Points on a hilly landscape, in no order, each with its height.
A ball rolls from a point to whichever of its 3 nearest points has the largest drop for the distance, and stops where none of them is lower. Distance is the straight distance between rows; heights are no part of it.
Zezo: [128 134 143  83 139 125 145 183 124 135 148 244 102 194 145 115 176 106
 125 165  82 163 174 129]  (h 333)
pugi: [135 132 151  85 145 126 145 178 124 136 143 229 106 190 134 115 169 121
 106 164  82 148 165 127]  (h 301)
poga: [133 107 113 147 131 124  90 110 141 124 103  58 140 117 111 150 109 164
 135  90 165 116 111 155]  (h 473)
vovi: [159 128 119 192 157 127  60  92 134 116  95   5 149  80 131 131 112 158
 130  87 172  90 106 151]  (h 499)
Rozo: [113 125 131 114 116 135 154 136 139 147 143 185 110 169 119 104 159 101
 127 154 121 121 152 125]  (h 262)
Pima: [153 136 119 189 160 132  71  79 131 117  88   4 150  70 137 110 116 145
 128  83 174  91 116 131]  (h 592)
disad: [122 119 117 136 136 124 115 101 155 124 109  73 142  87 134 134 131 153
 139  78 156 130 128 119]  (h 421)
Rige: [131 105 114 125 120 121 131 136 145 112 129  99 152 121 129 131 124 139
 131 115 144 127 116 138]  (h 470)
sipap: [115 140 123 143 150 129 112  79 140 132  97  69 132  74 138 126 136 150
 142  72 160 125 131 112]  (h 396)
paba: [145 131 162 132 103 129 123 150 103 131 149 168  98 185 107 155  98 124
 110 180 101 119 106 142]  (h 545)
Zup: [142 133 166 151 101 128 110 163  90 107 142 132 115 175 115 168  61 120
 119 180  98 113  84 148]  (h 546)
ritan: [ 98 137 104 114 128 133 166 132 150 144 128 167 140 135 129  94 151 100
 141 138 135 125 149 105]  (h 506)
lupi: [113 127  96 115 139 125 159 120 146 126 120 132 151  89 153 103 147 124
 145 123 139 141 142 105]  (h 460)
Nar: [118 121 113 134 118 123 147 140 137 134 146 153 136 152 134 118 137 112
 132 155 126 122 136 125]  (h 504)
kofes: [121 158 111 152 151 134 110  70 139 138 102  63 128  57 135 122 143 139
 137  64 153 124 145 109]  (h 417)
Fubik: [102 151  89  98 149 115 144  56 122 143 136 107 112  26 157  95 193 122
 141  56 141 162 165  91]  (h 75)
degad: [100 129  97 109 139 133 170 124 149 137 123 147 140  92 155  96 155 110
 142 122 132 141 150  97]  (h 455)
pusa: [138 137 186 160 105 131 107 160  89 108 141 149 115 176 113 179  49 130
 113 185  94 108  81 153]  (h 549)
Givi: [144 102 133 146  96 116 108 157 102  99 151 104 138 147 111 154  93 127
 119 139 121 122  92 156]  (h 580)
nono: [ 88 144  84 102 141 132 180 113 139 156 128 161 141  82 153  91 163 100
 148 127 130 142 159  88]  (h 445)
budi: [113 136 102 105 141 130 153  93 140 130 113 115 140  52 159 102 163 130
 136  81 139 152 143  96]  (h 500)
niku: [136 110 119 138 108 115 127 151 115 118 149 124 134 149 122 135 107 112
 125 153 124 118 103 140]  (h 691)
Meda: [147 126 160 151 100 120 110 155  90 102 152 118 124 158 117 162  63 119
 114 163 108 111  82 154]  (h 547)
Fikev: [135 152 114 181 159 131  84  76 132 128  96  25 135  62 137 124 126 141
 134  71 159 109 122 125]  (h 446)
Nuv: [103 143  95  95 147 127 155  80 128 142 122 125 127  36 166  92 175 122
 137  77 135 161 152  91]  (h 515)
modur: [112 135 132 107 115 139 150 140 143 149 136 190 118 166 123 102 160 108
 121 151 119 129 160 122]  (h 277)
vura: [130 128 141 124 109 135 127 151 115 140 148 175 108 190 106 136 118 113
 122 168 106 119 126 138]  (h 570)
genun: [131 111 103 132 124 116 132 136 138 115 138 114 146 128 130 120 127 121
 135 136 139 119 118 134]  (h 150)
Demud: [128 145 116 163 154 130  98  81 147 131  97  48 134  77 135 128 129 146
 139  75 161 119 129 120]  (h 391)
Rudu: [142 124 140 147 101 124 123 143 106 125 156 145 111 179 112 158  99 109
 120 172 107 116 105 144]  (h 555)
miku: [108 131 116 117 113 142 156 129 146 151 134 172 122 153 125  99 157 104
 134 158 121 124 145 116]  (h 354)
gito: [146 126 176  97 135 129 132 169 109 126 150 214 100 194 118 142 134 130
 102 174  82 144 140 137]  (h 442)
sina: [103 142 108 116 119 139 164 135 152 159 130 183 127 147 132  96 162 102
 134 147 128 129 157 114]  (h 433)
siv: [128 121 120 137 115 125 135 140 124 136 151 151 127 171 120 125 129 104
 126 158 118 118 125 131]  (h 425)
dek: [109 144 104 103 148 129 142  71 131 137 116 107 122  43 154 109 171 132
 141  64 148 155 147  88]  (h 493)
kegu: [129 128 145  87 134 124 152 167 137 138 135 223 103 178 131  93 183 102
 120 153  98 152 175 122]  (h 302)
vubur: [115 140 108 110 148 130 137  81 144 133 113  98 129  48 155 111 152 141
 138  69 144 153 149 103]  (h 494)
zales: [115 137 139  93 118 142 156 148 146 140 127 207 111 161 125  87 179  99
 121 150 107 138 171 116]  (h 296)
safel: [131 120 118 156 145 129  91  98 150 134  94  51 144  95 128 140 122 156
 137  79 170 114 120 139]  (h 344)
Bavev: [155 140 195 117 124 142 123 176  99 120 143 200 101 196 105 165  89 142
 103 190  79 139 108 142]  (h 497)
gef: [142 128 158 106 117 133 135 152 116 136 152 205  94 188 115 132 142 121
 100 165  90 140 141 142]  (h 340)
sesik: [150 102 141 137  86 115 102 149  99  99 141  82 145 144  95 168  75 147
 116 129 123 109  87 166]  (h 642)
supuf: [143  93 124 136 110 119 101 133 124 110 131  62 149 134 106 159  99 155
 132 111 147 113 101 159]  (h 510)
Zugu: [127 129 145 101 125 130 146 152 138 142 137 207 110 178 121 104 169 110
 116 156 104 136 159 119]  (h 286)
vok: [123 112 103 131 121 119 146 139 143 121 137 120 159 118 142 115 133 122
 139 122 135 128 121 126]  (h 469)
Kupiz: [115 130 109 120 138 120 140  96 147 123 105  92 137  63 149 117 145 147
 146  78 149 147 136 108]  (h 482)
fop: [145  98 125 131 105 113 119 146 121 106 138  97 151 136 112 141 101 139
 128 126 135 116 102 154]  (h 577)
diguv: [150 132 183 116 119 138 119 161  99 127 144 187  95 191 107 161  98 137
  96 184  89 126 111 150]  (h 527)
pum: [157 118 165 160  91 118 102 160  85  94 150 105 143 154 112 170  63 123
 122 158 108 110  71 164]  (h 556)
pep: [101 141 123 100 126 143 174 136 150 154 131 199 121 144 122  87 171  99
 128 143 114 132 172 103]  (h 334)
Kodum: [145 128 154  81 149 124 142 190 105 132 151 236 100 201 130 138 144 122
 116 174  73 155 152 135]  (h 176)
kelis: [106 160  94 105 148 123 124  52 127 144 120  98 114  34 147 100 179 128
 140  46 153 153 160  96]  (h 458)
laki: [138 130 147  96 138 131 147 165 130 136 142 220 105 187 126 108 175 114
 116 164  90 151 161 127]  (h 291)
Bisa: [121 123 126 127 110 131 146 136 132 146 145 164 118 166 120 117 140 110
 125 161 119 119 135 126]  (h 99)
Des: [131 133 118 173 158 131  81  86 141 132  86  32 141  88 129 137 123 146
 137  80 172 109 117 129]  (h 404)
ter: [147 131 180 103 131 131 140 178  99 126 145 216 106 198 111 153 115 130
  95 175  75 142 127 145]  (h 161)
pek: [154 143 211 139 119 150 117 173  97 107 127 182 104 197 102 179  51 152
 108 201  90 121  88 146]  (h 551)
mukir: [112 118 105 118 134 123 147 122 148 116 118 100 147  88 147 114 141 140
 138 104 140 140 130 115]  (h 487)
mapu: [153 130 175 172  96 123 105 159  85  94 151 123 119 166 117 174  48 126
 121 169 106 113  72 160]  (h 553)
sesab: [ 97 147  85  96 150 120 166  89 129 138 126 137 123  41 169  91 177 115
 144  96 128 161 156  78]  (h 535)
Labid: [134 115 124 136 139 129 107 104 152 119 104  73 142 106 121 142 129 159
 139  89 164 127 123 137]  (h 456)
zopud: [ 81 142  95 102 139 140 174 120 151 162 127 173 130 102 144  81 156  96
 147 137 125 136 163  87]  (h 431)
Siduk: [106 155 105 125 150 127 120  59 134 142 103  79 122  42 140 118 161 136
 137  49 149 142 152 102]  (h 420)
Vubu: [140 131 156 131 113 130 126 146 108 136 149 170  97 185 114 149 109 115
 111 171 102 117 118 141]  (h 554)
siso: [150 139 200 126 114 145 118 170  99 116 136 183 106 189  94 178  66 140
 105 194  88 127  98 148]  (h 528)
Para: [151  99 130 143 109 125  86 131 117 107 122  56 145 131  97 173  91 164
 130 109 152 113 100 170]  (h 522)
dopi: [124 133 119 157 147 130 101  89 150 131  98  55 139  80 131 131 126 151
 140  66 163 124 129 123]  (h 374)
rab: [154 116 119 183 154 121  71  95 134 123  89  20 139  97 123 139 102 157
 135 100 171 103 108 154]  (h 87)
zuruz: [143 135 176 133 105 141 113 156  97 126 145 171 100 189 107 172  82 132
 108 183  93 122 103 144]  (h 541)
dof: [132 127 143 115 114 134 143 145 130 144 149 195 103 182 113 117 147 114
 113 163 110 133 135 136]  (h 304)
rovi: [132 101 112 133 110 116 130 142 125 113 151 122 145 141 124 129 114 118
 131 145 131 117 114 138]  (h 564)
sazan: [147 137 162 149 105 134 113 160  93 121 147 150 112 181 111 172  69 119
 116 180 103 112  94 148]  (h 544)
let: [119 113 122 129 134 124 131 119 154 118 114  87 153  95 143 119 136 151
 133 101 155 131 126 124]  (h 486)
Sif: [145  98 114 132 104 117 120 138 125 104 139  95 146 137 119 144 111 137
 127 122 139 124 106 148]  (h 542)
dumun: [146 126 120 167 146 128  82  98 137 127  93  37 141 104 124 148 109 158
 133  88 167 106 119 141]  (h 298)
nadiv: [ 92 149 107 103 127 149 174 126 148 159 128 186 132 127 127  88 169 101
 139 143 128 131 168  98]  (h 387)
buf: [122 120 112 136 120 120 140 143 131 124 142 131 145 156 131 122 126 104
 132 149 129 120 124 128]  (h 738)
vetoz: [137 106 121 132 124 126 117 118 148 111 115  75 145 108 125 144 123 158
 133  95 160 124 117 149]  (h 472)
puros: [110 125 105 114 136 123 153 114 144 122 112 110 147  74 153 110 144 131
 145 101 141 146 138 105]  (h 468)
nipe: [111 150 113 137 147 128 116  71 143 140 100  76 128  55 143 118 143 147
 131  62 161 138 142 107]  (h 409)
pof: [ 91 141  82  99 145 127 176 113 137 149 124 149 139  74 154  91 156 107
 148 120 124 149 152  86]  (h 449)
sume: [108 123 104 122 120 124 153 136 143 143 140 157 136 149 135 103 143 102
 136 152 136 119 138 112]  (h 651)
roz: [101 134  96 102 143 131 165 111 140 139 122 134 145  66 162  95 154 116
 146 113 130 150 149  91]  (h 452)
beli: [149 127 166  82 150 133 134 191 102 123 146 225 102 202 119 143 121 132
 104 175  74 150 136 140]  (h 457)
nafuf: [112 125  99 121 128 126 154 138 146 127 133 134 156 117 141 102 138 115
 140 135 135 130 132 111]  (h 573)
far: [144 127 117 177 154 126  73  92 135 130  87  21 140  92 124 135 110 154
 139  87 175  98 112 146]  (h 294)
fof: [152 117 139 150  96 113 119 151  95 111 149 123 129 162 120 153  78 111
 118 154 108 113  91 157]  (h 552)
vade: [148 116 116 173 148 127  75 101 134 125 100  27 138 109 120 154 103 158
 134  93 171 100 104 152]  (h 241)
Vasab: [140  96 125 131 118 123 114 135 137 102 130  80 151 125 115 143 118 148
 129 106 152 121 112 147]  (h 492)

Call two points neighbours if one is among the 3 nearest of the other. Go from one point of each pair to the other, from neighbour to neighbour, staying as low as possible. Name the highest point that can't be avoided.
Kodum, Fubik => mukir
Bisa, Kodum => pugi
Fubik, rab => kelis

Where does a ball stop that starts at each point below?
pum => ter
mapu => ter
fof => ter
Rudu => ter
pof => Bisa
vubur => Bisa
Zezo => Bisa
Demud => rab
let => rab
kegu => Bisa
Labid => rab

For each start below, name every point that the ball comes to, in order.
mukir => puros > lupi > roz > pof > nono > zopud > nadiv > pep > zales > modur > Rozo > Bisa
degad => pof > nono > zopud > nadiv > pep > zales > modur > Rozo > Bisa
nipe => sipap > dopi > safel > dumun > vade > rab
vetoz => Labid > safel > dumun > vade > rab
